Points, in no order, along strands that fork, close into loops and pass close to each other.
Two points are linked if the straight distance between their rows is under 29.2.
(393): 1, -4, -26, -42, -7, 18, -24, 1
(261): 30, 11, -16, 6, 7, 19, -22, 0
(329): 4, -27, 5, 2, 0, -49, 25, 7
(423): -19, -10, -12, -38, -24, 9, -8, 5
(305): 11, 12, -19, 33, 19, -16, 11, 16
(155): 35, 19, -18, 22, 20, -3, -6, 12
(135): 28, 14, -8, 35, 18, -1, -4, -3
(301): -23, -4, 55, 2, -1, 5, 14, -9
(663): 8, 11, 18, 41, 12, 8, 3, -21
(510): 15, -15, 15, -19, -21, -36, 12, 6
(611): 7, 19, -34, -4, 16, -9, 10, 40
(172): 21, -1, 17, 21, 1, -11, 6, -13
(554): -1, 10, 39, 35, 14, 13, 7, -26
(306): 32, 5, -2, 1, -1, 21, -23, -17
(315): 28, 20, -31, 11, 21, 6, -4, 24
(171): -27, -12, 5, 15, -4, -36, 33, 13
(37): 11, -1, 22, 8, -7, -3, 1, -10
(559): -21, 2, 38, 12, 7, 31, -2, -25
(179): 18, -2, -8, -22, 0, 29, -37, -25
(355): -13, 17, -21, 30, 12, 9, 3, 13
(615): 13, 1, -12, 29, 19, -29, 16, 13
(660): -21, -5, -10, -17, -4, 26, -18, -13
(649): -52, -7, 5, -26, -4, 31, -9, -20
(368): 11, -21, 9, -9, -13, -45, 18, 10
(287): -13, -8, -21, -39, -15, 16, -20, 3
(681): -46, -13, 17, -32, -15, 23, -1, -11
(20): -5, -2, 29, 1, -11, 3, 6, -11
(455): 13, -9, 0, -38, -17, 16, -25, -13
(625): 13, -14, 17, -27, -30, -23, 4, 3
(112): -14, 13, -27, 16, 7, -11, 16, 30
(496): -4, 2, -13, -12, -8, 19, -14, -2
(90): -10, -8, 56, 10, 2, -11, 19, -12
(338): -23, 4, -15, 20, 3, -20, 22, 24
(294): 14, -11, 4, -34, -29, -11, -4, 7
(502): -7, 16, -36, 0, 11, -14, 14, 42
(684): 27, 26, -39, -1, 25, 12, -9, 25
(225): -13, 11, -22, 16, 3, 13, 0, 10
(698): -8, 7, -16, 6, -2, 16, -5, 3
(441): 37, 0, -3, 17, 9, -24, 1, 2
(584): 9, 10, -35, -19, 6, 21, -20, 13
(7): 4, -3, -16, -32, 4, 29, -38, -27
(265): -28, -3, 1, 19, -6, -24, 28, 13
(39): -13, -16, 30, 6, -5, -31, 28, 0
(227): -20, -10, 30, 3, -12, -19, 24, 0
(382): 20, -8, -3, -38, -24, 4, -18, 2
(82): -27, 3, -19, 32, 15, -27, 30, 25
(376): 31, -7, -2, 27, 19, -32, 12, 3
(505): -21, -3, 25, 1, -15, -4, 16, -1
(45): -33, -8, 17, -24, -24, 10, 6, -2
(224): 16, 6, 17, 39, 10, -4, 5, -16
(670): 38, 4, 7, 0, -6, 6, -17, -12
(567): -5, 9, 40, 23, 11, 26, -1, -24
(360): -3, 15, -19, 38, 16, -6, 9, 13
(335): -32, -5, -5, -24, -5, 29, -17, -20
(704): 18, -1, 2, -9, 0, 31, -29, -28
(100): 11, 20, -39, -9, 21, 22, -16, 17
(334): -17, -20, 1, 3, -6, -48, 32, 14
(413): 12, 5, -28, -30, -1, 15, -21, 12
(297): -31, 2, 43, 5, 2, 19, 8, -14
(653): -20, -11, 4, -35, -26, 8, -3, 0
(695): -9, -2, -24, -27, 12, 31, -41, -32
(414): 43, 3, 1, 12, 4, -8, -10, -2
(580): -3, -24, 31, 12, 3, -41, 29, -8

A piece is two or more points that can be reached from each other along the links. Count, over all rows, the pieces, the separate loops (a circle has one, a figure eight two, a Y none), the forks (points with three links) and the tips (points with one).
pieces: 3
loops: 0
forks: 2
tips: 8

A tip is a point with one link. Name the tips that can be reached along the links from each point below, in the order of the rows.
(100): (261), (135), (695)
(265): (611), (455), (82)
(39): (90), (580)

Name the points in between on the shortest way along the links from the first point to the second, in order.
(338) / (334): (265), (171)
(261) / (179): (306), (704)
(90) / (567): (301), (297), (559)
(100) / (155): (684), (315)
